Points, in no order, along strands that fork and pass close to each other.
Points whose rows are less than 90 apart are linked; no others are. Some points are linked to none.
<614>: [-23  19 -15  -3  48  36  53 -19 -16  17 -13 -22  -3  25 -22  -3 -22  27
  -6   2  30   1]
<1550>: [ -1   3   4  11 -50  36  -7  -8 -26  21  32  -3  -7 -11  31 -19 -14 -23
  -5  26   3 -68]
<514>: [-21  -6 -29  -8   3 -26  -6 -18  26  -2  20  -6 -14 -30  -8 -63 -27 -16
   8   2 -41 -25]
<55>: [-21 -12  15  24  44 -32   6  49  21 -21 -21  20  12  41 -26  37   0  19
 -12  -1   5  -9]
<1358>: [ 40  16 -15   8  -9  25  20  -2 -12  28  -2  -1  19  27  -6   0 -21 -31
 -12  37  23 -42]
<727>: [-24 -17   4   9  33 -28  -3   5  57 -17 -26  24 -20 -37 -37 -19  14  29
  24   0 -35   0]
<745>: [ -1 -19  10  42  -7   4   1   0 -27 -16   7  -2  11  16  21  42   9   8
 -20 -13  19  23]
<1825>: [-14 -19 -36  12 -18  25  33  -8 -43 -10 -27   0  -5  14   3 -38  -5 -40
  39  13  -5   3]
<1475>: [-29 -21   0  18   4  20  27  13   2  -2 -29  13  -9  -6 -11   3  12  14
 -10 -11 -10   0]
<2116>: [-44 -36  13  27   3  14  38  25  18 -17 -52   3   2  18 -19   6 -17  30
  32 -12 -10  -9]
<707>: [ -8  -2 -35  -4   7  12   4  26 -31 -14   9 -21   4  31  42  34  13  12
   1  44  15  42]
<1080>: [ 29  15 -55 -12  20 -47 -10 -15  36  -7  19 -33   2  -4   8 -42 -15  10
   7  28 -33  21]
<2277>: [ 12 -20 -32  -9   3 -25  -6  35  54   8 -46  22  -4 -13  12   9  16   0
  -5  34 -26  -7]
<999>: [ -3 -25  29  82  38 -34   1 -17   1 -31   5  32 -11 -10 -27  19   4  34
  -7 -12   1  11]
<509>: [ 20   6   6 -46   3   2  14  18   1  -4 -49   6  25  14 -24  20  -4 -12
  30 -10  18  42]
<913>: [ 15 -25  17  32 -21 -18 -24   3   6   4 -14  19 -12 -38  13  -7  33  14
 -15  -6  -6   0]
<1507>: [ 21 -17  -2  54  -1 -13  16 -13  37 -18  26  -3   9 -28 -19   5 -11  34
 -18   6 -34  15]
<1320>: [ 24  10 -15 -45 -37   6  -1  -6 -57  10  13   2  17 -10  -5 -44  -7 -48
  38  13   3  11]
<857>: [ 18   8  -3   4 -11 -12 -39 -20  13  -7  68 -19 -10 -19  23  -4  -1  -4
   2  29  -2  34]
<946>: [-17  11 -36  27  -9  14  20 -33 -19  -7  10 -25 -29  16  38 -36  -6 -11
 -21 -24 -19 -29]
<286>: [-34 -20  24  15  -5  24  20   6 -31  -4  28  28   3 -51 -31  17  19  14
  -5   4   2  43]
<1629>: [ 11  -9 -24  36   4 -18  24  -6 -21 -15   5 -21  25  27  -8 -29 -15 -27
 -20 -32  -7  -5]
<1161>: [ -5  27   1 -24  22  44  16   5   3  16  26 -19  -8  33  -5  13 -40  18
   6  56  32 -19]
<2115>: [ 35  31  10 -32 -11  16 -11  -6  20  17 -12 -40  -3  47  28  29 -35  16
  22  13  22  10]
<951>: [-47 -25  18  27  46 -19  25  41  19 -40 -13  41  11  13 -35  45   8  30
  15   6 -12  12]
<198>: [-10  -9  29 -19 -31   0 -18  30 -17  36 -36   2   7  -5   2 -38   9   3
   1  -6   5 -66]
<2043>: [-16   5   6  20  50  23  25 -13  10  21   6 -10 -16  27 -27   5 -36  28
  -6  30  31 -21]
<228>: [ 21   5   7  -6 -12 -10 -27  28  34   4  41  -1  11   2   6  31  -7  -7
 -42  33  -6  -9]
<889>: [ 15  -7  10  53  12 -23 -33 -27  41   1  25  18 -37  -2   3   5  -2  -8
 -25   3  -9 -36]
<1956>: [ 19  25   6 -33 -42  41   9 -14 -21  24 -30  16   2   7  15  19   9 -36
  18 -10  11 -17]
<10>: [-20  14  30  -2  -5   0 -20 -25 -54  14  15 -21  -6  -5  18 -16  20  14
  -3 -48  30   0]
<1026>: [-21  23   0  23  45 -13  -9 -42  41 -24  43   0 -34  20   5  29  -5   1
  13 -14  -8   7]
<2270>: [-17 -26  -3 -10   9 -45 -23  66  12  -6  15  12  24 -22 -11  -6  23  12
 -23  34 -29  -7]
<1649>: [ 45  10  21  19 -16   9  -6  -9 -33  39  13 -15  24 -17   4  23  23  34
 -38   6  37  10]
<1865>: [-23   8   3 -29   5  19  22  -4 -70   6  18 -21  29   0 -16 -32 -20  11
  27   8  35  24]
<837>: [-32 -21  11  23  -4  24  25  11  -1   7   9  19  -2 -57 -26   1  30  33
 -26   1 -24   2]
<2125>: [  8   0  -9   7 -10  13  38  12  50   2 -24 -21  25  -6 -18 -13 -24  33
 -20  -8 -32 -16]
<2>: [-13 -22  11  -7   3  -6 -22  50   6   8 -26   7  -9  33  -3  -7 -13 -15
  20  42  13 -41]
<1929>: [-31  -4  -1   6  -9 -18  -6  11  38 -41  16  11  -2  -4   9  10   6 -10
  15 -20 -42   7]
<2318>: [-40 -14  11  20  -6   9 -13   0 -19  -6   9  11 -24  15   7 -25  -8 -40
   2 -16   4 -47]
<685>: [ 16 -37  10  -3  -3 -42 -29  50  18   0   8  44  21 -38 -26   6  17 -15
 -30  32 -19   1]
<921>: [  1   1  -5  -6 -18  14   6  16  -3 -41  34 -16  32  37   1  27 -40 -29
  14  14   0  27]
<2316>: [ 27  41 -33 -23  11 -18   0 -16  10  -9  -8 -23  -1  43  23  11  -5 -25
 -22 -30 -24  15]
<43>: [ 10 -51 -22  48 -30  10  13 -10  13 -12 -38  14 -20 -18  13   2  17  -6
  24  15 -24  28]
<1755>: [-41 -13  23   1  30 -14 -28   0 -19 -25  -1   9 -14  51  34  60   0   3
  24  -6  34  20]
<270>: [-30 -49  32  20 -14  17  22  14 -28  -2 -23  -3  21  13 -13   0 -32  17
  38   1  23  -8]
<629>: [ 34 -29  19  26 -35   8   6  14   1 -30  12  30  29 -14 -19  38  -1 -28
 -16  -7 -11  31]
<938>: [ 34  -3  18   7   9 -43 -44  -1  13   8  -3   7  -4 -26  -1  -7  29  13
 -37 -18   6  -8]
<824>: [  6 -20 -21  64   6   0  30 -10  20 -19  30  17  -4 -22  -9  35  10  10
 -33  22 -36  36]
<1265>: [ 22  13 -42  -2  19 -51 -33 -34   3  -2  14 -29 -22  21  32 -35   5  -3
  23   6 -19  27]
<2164>: [ -3  11  -9   6 -20  33  30   8 -13  -3  45 -35  21   8  16  -8 -22  21
 -40   9  -9 -25]
<910>: [-27  -4  51  -5   4 -11  -5  12  16 -11  10   9  16 -47 -41 -18   4  41
  -5 -42 -13   5]
<1172>: [-24 -20  34   1   3 -21 -15  31  53 -21 -12   7  -1 -11 -18   0 -10  40
  44  12 -16  -2]
<46>: [ -9 -14 -32  -2   6 -37 -21  55 -19  -7  22 -12  24  -3  15 -20  29  10
 -12  41 -13  12]
<360>: [-11 -13  18  49  30  -2  -4  23  -5  12 -22  14 -22  20   3  33  26  23
 -48  -5  25 -30]
<652>: [  5 -16  62  35 -29  29   0  11  -1  15 -24  18   8  13   3  40  -7  20
 -11 -23  24 -47]
<803>: [-10   2  21 -15  11  -2 -30  21  -7  33 -10 -20 -16   7  19   0  12  47
  10  36  38  -3]
<789>: [ -8  11 -48 -32   0  -9   6  22  25 -31  10 -19  -3  33  17 -18 -31 -23
  23  42 -40  -4]
<1655>: [-52  20  -9 -21  -4  -1  -3  22 -14 -30  29 -28  -2  21  47   2  12  13
  -6 -18 -25   5]
<556>: [ -1  21  29 -14 -17  32   2  -9  13  35   5 -12   1 -48  -5  -5  10  52
 -10  -3   7 -11]
<415>: [ 25 -18 -45  -9 -16 -52 -13  20 -18 -19 -15 -15  23  15  28 -26  11 -28
   7   0 -31  28]
<1058>: [  1  -2 -16  30  32 -56 -14 -10  21 -35  30  -4  10  -9   4  24  31  29
  29   7 -18  47]
<1291>: [  4  17 -45 -71  -5 -18   1  32   3 -13   7 -12   9   7   7 -48 -32 -11
   5  43 -31 -17]
<1259>: [-20  14  12  18   4   6 -17 -23  -7 -15  38  12 -25  -4  17  17  20 -24
 -38 -44  -4 -11]
<767>: [ 11 -20   2  63  15  21  10 -55   9   6  -6  23 -44  -7  -8  13   0 -11
  13   8  15   6]
<2028>: [ -4  41 -35 -32   5  15  15 -35  -1   2  12 -11 -18 -31  18  -4  29  -5
 -38 -29 -27  29]
<622>: [-45  27 -19 -40   0  12  14  15 -52 -27  45 -31   6  24  26 -30  -8   6
  -4   3  -4   7]
<350>: [ 17 -10 -13  41 -12  38  32 -45 -20  20 -18  31 -18 -14 -17  -5   9 -46
   6  -1  12  -6]
<1460>: [ 37  -5 -30  32 -21  18  25  -4 -27   0 -10 -18  16  37  14  -7 -19 -17
 -11  13   6 -10]
<1228>: [-23  13  22  -3  14   6 -14   3  10 -10  44  36 -12 -25 -21  21  19 -24
 -47 -19  -8  -8]
<379>: [-37  -1  -1 -22  -1  19  17  32 -14   1  -3 -28   9  29 -10 -44 -44  15
  31  28   5 -38]
<2015>: [ 28 -17  65  30 -54  17 -12 -15  -2  16 -10   2  19 -24   1  18 -12  25
  21 -24  20 -18]
<2150>: [ -1 -12   7  11  20 -46 -25   4   3 -49  18  27  10  -4 -20  26  21 -12
  34  -5  -5  55]
<754>: [ 31 -16 -36  33   2 -29   0 -20  54 -14   2 -20   4 -17  10 -15  -5  13
   1  13 -42  21]
<1971>: [ 12  -6 -26  18  22 -44 -33 -42  28  -2 -16  -1 -43  14  17 -34   2 -22
  40  -4 -21  -2]
<1362>: [-42   6   4  21  39 -22   8  23  22 -19  35 -13  13   7 -10  15  -2  55
  -1   7 -14  10]
<2199>: [-35  21 -15   4  47   3  -5 -41  26  -9  43   6 -40   7 -12   1  -7 -21
  23  14  -2  14]
<2093>: [ 11   1  -9  33  27 -39 -17 -19  75 -21  28  21 -20  -7 -15  13 -14  -9
 -21  -1 -27 -31]
<1960>: [ 34   5 -30   3  17 -27 -18 -39 -13  35  -1   5 -27  -9   5 -53  -3 -35
 -23  -2   6 -39]
<970>: [ 21 -17  22   4 -47  39  19 -31  10   3 -37   5   1 -15  -1  19 -17   3
  61 -16   9  27]
<1727>: [ 22 -14  41  39 -52  38  16 -46 -13  14 -23  20  12 -20  -4  21 -13  -5
  33 -31  16  -7]
<2075>: [ 13  -9 -37   5  22 -45 -16  35  30   3 -34 -12  -8  22  31  -4  21   7
 -17  11 -22 -16]
<2245>: [ 58  18  -2   6 -54  19   5 -12 -39  22   8 -25  39  -8  25   8  12  -3
 -14  -3  15  11]
<90>: [-16  20  -7  -5  42   4  31  16  16 -15  24 -31  31  31 -21  29 -31  42
 -19   4   6  22]
<1151>: [ 21  -9  19   9 -57  21   5  -5   8 -21  36  -2  30 -37  -3  17  -8 -11
 -17 -23 -23  22]
<1559>: [-23 -27  21  13  25  -7 -25  -1   5  -8 -16 -10 -18  52  35  46 -19  34
  38  21  36   3]
<2282>: [ 18 -12  -2  -4 -17 -16  -9   4  19  -2  -3 -11  18  14 -25 -38 -47 -39
  27   5 -12 -16]
<1465>: [-17   3  -9  30 -12  -4  -4 -44  -7 -12  26 -14 -25 -22  29 -31  17  -4
 -22 -49 -24   2]
<2074>: [ -8 -23  24  39 -52  29  34  12  -2 -23 -14 -19  37   6   6  17 -24  18
  -1 -39 -15  -1]
<1018>: [-12 -14  20   1  39   0 -26   8  32   7  -3   5 -25  24  -4  32 -23  27
  48  55  31  11]
<1890>: [-22  41  35 -38 -18  54  13   4 -17  21  25   2  16  -6  -9  29  -3   8
  -6 -16  22 -22]
<1845>: [ 13   3 -29 -13 -38  38  39  -1  32  -5 -39  22  -1 -19  17  33   3 -30
 -16   1 -33  -5]
<126>: [ 30  -7 -13 -10 -30   6  -1 -25  -5   3   5 -17  15 -11 -13 -40 -29 -31
  45  16  -5  22]
<1967>: [ 23   0  24   7   8 -15 -24 -13  75 -23  12  27 -10 -37 -26  33  -8  10
  14   9 -21  33]
<1428>: [-15 -23 -24  48  18 -56 -18   9  19 -24  16 -10  -3   7  28   2  32  34
  28  20 -32   8]
<1375>: [  6  22  -8 -21 -12  21  26 -21  14  17 -60  13 -13 -16  -2  -7  21  -4
  -7 -49 -18 -12]
<1522>: [  5 -13  52  49   1   7  -9  20  21  10   1  11  -9  17  -3  39  -8  29
 -38  -3  16 -43]
<906>: [-17   1   3  -1 -16  15 -15  -1  39 -16  11 -29 -24  35  32  -7 -43   8
  35  12 -25 -28]
<271>: [ -3  11 -17  -1  16  -6  -2  24  23  19 -32 -19 -19  23  23   0   8  21
 -33  15  -4 -38]
<1653>: [ 13   3 -31 -44  -5 -16  21  16  -5  22 -16  -9  30 -43 -25 -55  -9   2
 -25  -6 -27 -23]
<115>: [ 15   3  -3   6  23 -34  -7 -11  38 -25 -40  -9  -3  23   6  19   5  16
  24 -30 -10  25]
<308>: [ 59 -32  24  34 -13  -7  -8 -10 -21  17 -28  10  16  -6  -8  21   7  13
  18  16  47  27]
<39>: [ -3   1  -8 -27  20 -14  -2   8  25 -10  13  -3   6 -18 -25 -13  -6   5
  23  27  -8  37]
<1624>: [ 19  27   7   4 -12  59  30 -49  25  30   6  14 -17 -28 -12  32  -3  -4
  -3   1   5  -2]
<127>: [ 38 -23  25  18  -9   2  22  31  17   5  -5  -7  42   1 -37  28 -29  30
 -11  31   5  15]
<405>: [ -6   2 -16  -3  45 -14   4   5 -10  16  -2  21  -8 -20 -33 -16  40   1
 -27  11  12  19]
<407>: [ -7 -44 -20  25 -36  -1  -2   5  -6  -7 -20  31 -13 -44  19 -13  35 -28
   0   2 -30   7]
<98>: [  6  18  20  -7 -28  16  -8   8 -19  44   6   2   7  -3  10 -16  -1  -3
 -30  -2  15 -78]
<406>: [ 11  31  -7 -25   3  35  18  -2  -5  15   9  -1  -2  36 -13   5 -35 -31
   5  31  25 -18]
<597>: [  1  11 -36 -11 -12   3 -23  -5  -5  -4  33  -5 -23  -9  41 -14   9 -15
 -11  34 -15   3]
<1939>: [ -1 -11  56 -18 -10  -4 -42  16  40   2 -21   7 -14 -15  -4  -5  -4  28
  40   6   3 -14]
<1145>: [ 40  23   6  -9 -37  20   2  -3 -46  14  -1   0  28  14   7  27  14 -46
 -19 -23  19   3]
<133>: [ 12  -6 -34 -40  -3 -31 -30   5  46   2 -26  25 -22 -24  21   0  13 -31
   4   7 -37   0]
<2171>: [-25 -13  22  15  10  -4  -6 -26  -9 -14 -29  39 -30 -24 -17 -23  27 -26
  16 -49   7  -7]
<1493>: [ 24  43  13 -37   3 -11 -22  -7  21   2  -3 -11  -1  24  17  23   6  -8
 -36 -49  -3  -1]
<49>: [  0 -24 -37   7 -21  -7  16  16 -36 -28 -20  -4  11  21  14 -23   2 -44
  29   8 -16  35]
<1931>: [-44  12  17 -39  -5  43  -2   5 -19 -17  14  -1 -14  42  21  35 -25 -20
  32   1  19   1]
<1638>: [ 25  46   9 -60  17  17   6 -11  -3  46 -20 -17   2   8 -16 -13  -6  25
  10  -7  29 -10]
<1313>: [ 35  10 -56  -1  40 -29 -13  -8  -2  30   3   6 -25   0   7 -30  12 -24
 -36  36   4 -17]
<2190>: [ -1  -5 -12  37  46 -29   9  -3 -26 -15  10  -3  14  21  -8  26  19  15
 -33 -14  23  35]
<1670>: [-59  16   6 -15  42  -5   5  13  32 -11   5 -18 -11   3 -14 -11  -1  49
   8 -16 -14 -10]
<372>: [-33 -24  28   8  -1 -27 -16  24 -16 -16  17  11   5  11 -27 -40 -10 -33
  -2 -30   0 -37]
<240>: [ 24   5  17   9   1 -43 -14   7  48 -24 -18 -23  25  -5   5   1   6  48
   1 -43 -23  16]
<716>: [ 19   6   2 -30 -25  26 -22 -25  24  35 -10  10 -34 -18  -1 -19 -14 -29
  43  39   7 -22]
<395>: [ 41  55 -35 -47  -2   2  22 -43  -7  21 -13  -9  -5   9 -16 -38 -24 -36
 -10 -27 -18 -10]
<512>: [-13  15 -28 -59   0  -6  14  34   8 -10  18  -5  27 -11 -20 -36 -23 -14
 -24   8 -29 -19]
<672>: [-34 -12 -37  35  25 -44 -17  19 -14 -29  26 -27  -4  36  47   1  20  24
  28  24 -16   8]
<182>: [ -7   1  16 -52 -17   6 -25   0  41  22 -30   8 -27 -18  -5 -26  -9 -10
  41   9 -10 -25]
<2042>: [ 30   9  31  -2  14   1 -41   2  14  34  20 -11 -17   6   5  23  -2  26
  -9  34  44 -14]
<616>: [-17 -23   7  28 -16  28  32 -15 -48  15 -18  -7  11  12 -16 -28 -25 -11
  38   0  22 -18]
<1747>: [ 22   4 -19 -36  -1  11   1  22 -22  -1 -22  -7  12  21  10  33   9 -10
  15  33  20  55]
<750>: [ 14   5 -27 -13  13 -15  30   5  24  15 -10 -33  25 -23 -29 -54 -14  35
 -24  -5 -23  -9]
<1177>: [ 10 -25  30  37   9  37   6 -27  13  27 -26  38 -28  -8 -25  33  -8   4
  22  34  35  -9]
<577>: [ 45  -1 -12   3  10 -28   2 -14 -25 -10 -31  -8  19   4  -3  -4  27 -16
   0 -31   9  57]
<662>: [  6  -4  31  14 -11  16   8  21 -44  37 -23  -5  28 -16   1  14  32  43
 -28 -11  37 -15]
<1059>: [ 27 -22 -11 -18  -6 -14 -12  24   9  27  10  37  12 -58 -32  -4  18 -20
 -26  53   0   1]
<1610>: [  1 -26  57  16  16  26   8 -32 -19  19 -22  47  -6 -36 -33  42  -1  31
  31   7  48  15]
<950>: [  9  -5   3  25 -22  22  15   2 -39  36 -33  22   3 -10  13  17  48  -5
 -34 -14  21 -21]
<738>: [ -9  31  26 -34 -38  42  31  26 -26  23  12 -18  54 -17  -9  -4  -8  22
 -14 -11   5 -28]
<1990>: [ 15  -1  24  26   0  -3 -29 -18  13  -8  58 -16  -3 -14  15  25 -12  38
   5  24  17  38]
<1315>: [ 16 -12  -9  46  16  15  -5 -32  24  17  29  19 -42  -1  -7  14  -6 -15
 -14  43   5  -4]
<791>: [  0   9  -1  -9 -11  31   6 -25  16  11  29  23 -13 -43 -14   3   7 -23
 -23   4 -11  -6]
<1446>: [ 19  12  48 -10   1  18  -2 -21  47  -8   4  26  -5 -39 -40  35  -5  18
   1 -12  11  26]
<1052>: [-29  -8  19 -17  29 -27 -29  25  14 -30  19  33  -3   5 -17  40  19 -15
  42  18   6  38]
<870>: [-17  22   2  10  21  15   0 -42 -21 -16  65 -32  -7  20  18   9 -22   5
 -16 -18  14  17]
<773>: [ 15 -33 -51  46  -2  -4  33  16  -2 -26  20  15  11  -2  -3  17   8 -25
 -17  35 -23  34]
<5>: [ 17  50  -9 -58   5  12   6 -36 -39  30 -20 -22  -9  20 -13 -33 -11  -5
  20 -27   9   4]
<1068>: [-15 -17  14  -5  24  -8  -4  40  21 -14 -40   4   4  54 -11  21 -14 -11
  23   9  17 -18]
<1881>: [-52  10  -4 -30  25  -3  13   6   8 -13 -16 -12  -8  10 -20 -40 -12  11
  25 -32 -20  -5]
<1586>: [-13  25 -11 -32  -6  12  18   4  -4  -8  27 -20  17 -42   0  -1  26  23
 -35 -27 -24  33]
<562>: [ 18   4  53  -4   0  29   5 -33  -8  13  -2  33  10 -37 -46  28  -1   0
  14 -28  38  19]
<959>: [-45 -23  38  -3 -16  32   0 -13 -26 -23  26  20   2 -19   3  34  -4   1
  27 -15  13  42]
<339>: [-12  27 -35  -7  21   5  -3 -39   8   7  -6  10 -52 -20  22   1  46 -13
 -24 -16 -15  17]
<1115>: [ 24  19  -3 -43  18   2  27  29 -16  12 -37   2  35  10 -35  13  18 -15
 -21 -18  13  23]
<1451>: [ 12  15  22 -14 -38  21  16   4  -4  30  -9 -30  33 -31   0 -27   0  36
  -9 -19  -4 -22]
<903>: [ 40 -11  28   1 -14 -11 -17   1 -29  30 -12  -3  25   9 -17  -9  -3 -15
  19   4  41  -3]
<1979>: [  6  -4  15 -14 -19 -10 -52  32  16  17  29  25 -12 -23  20  19  13 -24
 -41  25   2 -36]
<1778>: [ -7  -3 -20  28 -24  13  18  11  19  -9  54 -22  14 -14  11 -14 -23  19
 -47  17 -40 -29]
<1996>: [ -8 -26  14   3  35 -16 -10  16 -32  14 -18 -11   9  12   1  16  13  52
  17  25  47  30]
<2010>: [ 34  20  34 -16  -1 -20 -32 -19  14   9 -12  -4  -8  -3   4   0  10  -6
 -16 -45  15  -6]
<1191>: [  4  -9  -2  40  34 -50 -14 -19   9 -16 -22  -2 -17  31   2 -23   1  -2
  28 -27   4   3]
<1518>: [-21  22 -43 -64  -2  -1   1 -11 -11  -6 -17  10 -28 -10   2 -46   6 -33
  27   0 -36   9]
<859>: [-22   4  10  -4 -42  36  -7 -20 -31   9  20   8 -13  -8  18 -29 -11 -41
  22   1   5 -37]
<1010>: [ 29  10 -22 -20 -13  18  15  -3   6  17  29  10  13 -38 -24 -10  -4 -23
 -24  32  -5   2]
<2011>: [-28 -10  46  -6  29  -2 -18   6   4 -31  11  36  -3  23 -19  61 -12 -10
  21  -6  29  21]
<2169>: [ -7 -26 -38  13 -35 -14 -15   9  -2  -2   9   5 -10 -29  39 -28   6 -19
 -27  17 -38 -28]
<1588>: [ 17  31  22 -21 -16   7 -32   0  -4  37  31   1 -11  -2  17   7   9 -17
 -45  -2  22 -51]
<1396>: [  1   5 -34 -12  14 -37 -31 -24  33  -1   8  35 -40 -41  17   3  31 -34
 -19  -3 -24   6]
<2163>: [ -9 -13  46   9  -7   0 -18 -24 -27 -10 -32  27 -17  -2  -8   4   5 -14
  26 -50  32   1]
<1268>: [-20  32 -13 -61  -4  -3 -18  24 -44   7  13   7  -8   1   9 -22  20 -36
 -26  -3  -2 -17]
<2258>: [ 22  11 -10  -5 -14   3  10 -17 -13  32 -59  26  -8 -14   9  -5  40 -28
 -31 -43   4 -33]
<759>: [ 19   3 -15  -7  29  -8 -17   7 -17  40 -13  19 -21  -6 -14  -4  38 -11
 -31  32  29 -14]
<786>: [ 22  -7  17  -1 -26  32  21 -29  22 -14 -13 -16  17  23 -10  29 -51  -8
  47 -11  10  23]
<549>: [ -5  11  -7 -25   2   5 -13   9 -11 -29  44   9   4  29   6  26 -10 -64
   6  13   0  28]
<183>: [ -1 -15  17 -10 -10 -40 -28   9  15  -2   6  -4  14 -18 -18 -57 -24 -11
  15 -17 -15 -22]
<332>: [-33  15  -7  -2  52 -19  -6   7 -27 -11  28   8  -1   2 -14   4  35   5
 -31 -18  15  28]
<23>: [-26   0   8  21 -29  39  39  10 -17 -16   8 -34  28  31  15   8 -35  20
 -18 -27  -5 -15]
<1108>: [ -5 -21   1  13   9 -29  -8 -10  41 -12 -46  44 -26 -40 -20 -24  20 -17
  12 -28 -27  -9]
<170>: [ 50 -14 -35  17 -17 -35  -2  -6  -4  -6 -30  -7  17   6  17  -8  25 -24
 -16 -23 -16  29]
<2108>: [-27 -14  19  16  13 -53 -11  27  13 -38  29  17  28 -34 -39 -17  11  22
  -6 -30 -27   9]
<1285>: [ -8  13  -2  12   4  60  48 -44 -14  34 -18  30 -23 -24 -13  20  23  -5
  -2  -8  18  -6]
<2230>: [ -3  36 -34 -59  26 -18  -3  10  -4  18  -3  21 -14 -10  -6 -14   8 -39
 -53  -7 -11 -34]
<795>: [-23  -8 -32  11 -19   3   8  12  20 -10  25  10  -8 -20  27  -5  -8 -14
 -59   3 -45 -49]
<2137>: [-10  -9  -4 -28 -18   9  -8  35  -3  17 -24  -4  -8  22  13 -39 -23 -15
  18  34   2 -65]
<246>: [-41   9  45 -25 -22  55   6 -16 -18   4  19   8  -2  -4  -4  29 -21   4
  34  -6  32  -3]
<1584>: [-43  14 -37 -33  16 -14   1  -7  19 -13  -1   1 -25 -13   1 -47   2 -16
  12 -13 -48 -12]
<1720>: [ 56 -22  12  17  -3  -8   7   0  11  13 -51  34  13 -15 -35  17  15  -8
  11  13  14  21]
<843>: [ 42  46   4 -57 -12  25  -7   4  -9  41 -18 -22  -1  27  26  18   2   8
 -10  17  23  -9]
<1856>: [ 16   3  43   1 -17   1 -45 -25   2   7 -14  15 -30   9  16  15  11 -25
  17 -29  25 -10]
<2222>: [ 17   8  11 -30 -11  19  10   0 -42  20  34 -21  35  -7 -21 -24 -29   6
  39  36  39  27]
<1196>: [-28   6   2  14  31  34  40  -6 -56  19   2 -18  16  21  -8  20 -11  34
 -29  -8  45 -10]
<1079>: [-26  30 -34 -31  10 -21 -10  11 -14 -28  -6 -11 -10  39  40   5  18 -17
  -7 -23 -30  10]
<979>: [-10  10  -8  -2  -6  15 -11   7  -4  26 -35 -28 -33  23  52 -11  18  27
 -16  -6   4 -44]
<702>: [ -5  18   0  38  47 -45  -8 -12  59 -41  21  16  -6  15  -9  45  15  10
  -8 -18 -23  -7]
<331>: [ 20  13  -8 -14   5  -5  24 -18  43   0 -62 -13  -7   6  -6  -1   0  14
   8 -48 -19  15]
<239>: [-33  11 -32  28   6  16  29  -6 -52  -4   1 -30 -17  36  34 -18   6   6
 -28 -17   4 -16]
<778>: [ 42 -10  34 -18 -24  -1  -4  36   9  23  -8  -9  46  -1 -32  -6 -21   7
  15  22  21 -11]
<1846>: [  3 -21 -35  40   6 -20  27   4   3 -30  25  13  23  -9 -29 -16  -9 -37
 -29  -5 -35   5]
<2110>: [-12   9  12 -30  -7  -3 -40   9  -4  15 -15 -26 -34  29  53   0  13  20
  16   6  11  -6]
<1557>: [-37  16  24 -45 -11   5 -26   1 -39   4  21  -4 -10 -10   3 -26  19 -12
  11 -28   9   5]
<1692>: [ 21  23   7 -59 -29  16 -12  15 -47  27  19  -5  27   0  -8 -26 -10 -16
  31  42  29  -2]
<1014>: [-21  23 -38 -10  18   9  16  15 -73 -15  14 -25   0  37  28 -20  19  -5
 -28   2  14   2]
<393>: [ -8 -27  -8  -4  37  -6   9  -8 -56   6 -30  -2  12  16  -3  11  12  20
  26  -1  49  48]
<1042>: [ 10 -12  14   2  18   6  30  20  21   1 -17 -25  36  23 -34  16 -39  48
  13  14  16  11]
<1209>: [-31  -8   4  10   9  -1  -6  17  15  -8  -1 -38  -7  49  20 -18 -40  28
  31  18   1 -24]
<2305>: [ 26   9   3 -14  -2 -13 -30 -18 -49  35  -4  -4 -11  15   1 -44   5 -34
   7   5  32 -28]
<1575>: [-35  -6   9  16  29  15  18  25  -3   3 -33  21 -14   1  -3  27  37  32
 -37 -18  10 -11]
<2238>: [-21 -17   4  24  30 -44   1  13 -10 -44  16  32  23 -16 -38  -5  26 -21
  10 -20 -16  35]
<461>: [  4 -23  25  25 -27  17   8  -7  11 -35  18 -10  19  28   1  40 -50 -13
  35  -5   7  26]
<322>: [  6  -7  19   6 -25 -16  12  29  51 -17 -18 -16  31 -13 -12   1 -10  45
 -27 -29 -34  -8]
<2041>: [ 12 -20  30  49   3  -5 -24 -28  -5 -14  21   0 -13   7  21  38  -3  21
   6   2  31  26]
<2193>: [ 13   8  -8 -19 -51  44  19   3  13  -9 -20  -1   9   6  15  23 -15 -38
   6  -4 -17  -7]
<1873>: [ 30  44 -51 -54   2   3  11 -19  -4  21 -14   0 -17   3  17 -18  -2 -23
 -42  -3 -17 -34]
<1585>: [-14  17  -7 -38  -5  44  25 -17 -34   0 -10  -7  -5  45   6   0 -45 -20
  51  13  26  -3]
<421>: [ -8 -13  17  38 -33   1 -11 -31 -37  -1  11 -21  -1 -14  33 -24  14   8
   1 -47   1   3]
<706>: [  6  15  -1 -11 -37  26  24  -3  -6 -14  21 -30  33 -23  14  10   0  16
 -15 -29 -20  43]
<1589>: [-26 -17 -25  19  45 -47   3  30 -19 -20  -9 -17  15  58  12  -3   0  16
  32  19  10  10]
<919>: [ -3   5 -37 -26  14  -4   7  45 -25  -1  20 -21  18  -3  10  -3  24  28
 -20  51  -1  36]
<2063>: [-28   4  47 -12 -15  12 -24  -5   9   6  27   1 -13 -58   4 -10  23  44
  -3 -24  -4  -4]
<1940>: [-19  -8 -44   8   3   4  33  16  -3 -26 -14  27   5   3 -10   1  12 -58
 -31 -20 -29   2]
<595>: [ 26 -42 -24  28 -18 -16  -3  -9  -9  11 -42  -7 -12  -5  12 -38   7  -1
  45  32   1  20]
<1449>: [ 17  13 -34 -11  38 -21   9 -13 -35   9 -19 -24  -3  19  -1 -18  17   8
  15  -1  17  56]

A fork is a point with three links, a tip a point with one. Leave the first point through the second and follow the links. Name the first fork or tip that comes.
<946>, <239> | <2010>
<1475>, <2116> | <803>
<271>, <2075> | <629>
<170>, <415> | <1475>
<2258>, <950> | <1845>
<903>, <2305> | <2169>
<1747>, <707> | <791>
<791>, <1010> | <1115>

A fork is a point with three links. Follow the links from the first point to the second and name the forks in between, in order.
<662>, <1931> | <115>, <1846>, <406>
<2163>, <595> | <2010>, <407>
<1518>, <2169> | <1584>, <903>
<1971>, <2043> | <1846>, <406>
<562>, <5> | <767>, <791>, <1465>
<919>, <2171> | <791>, <1465>, <2010>
<198>, <2222> | <98>, <183>
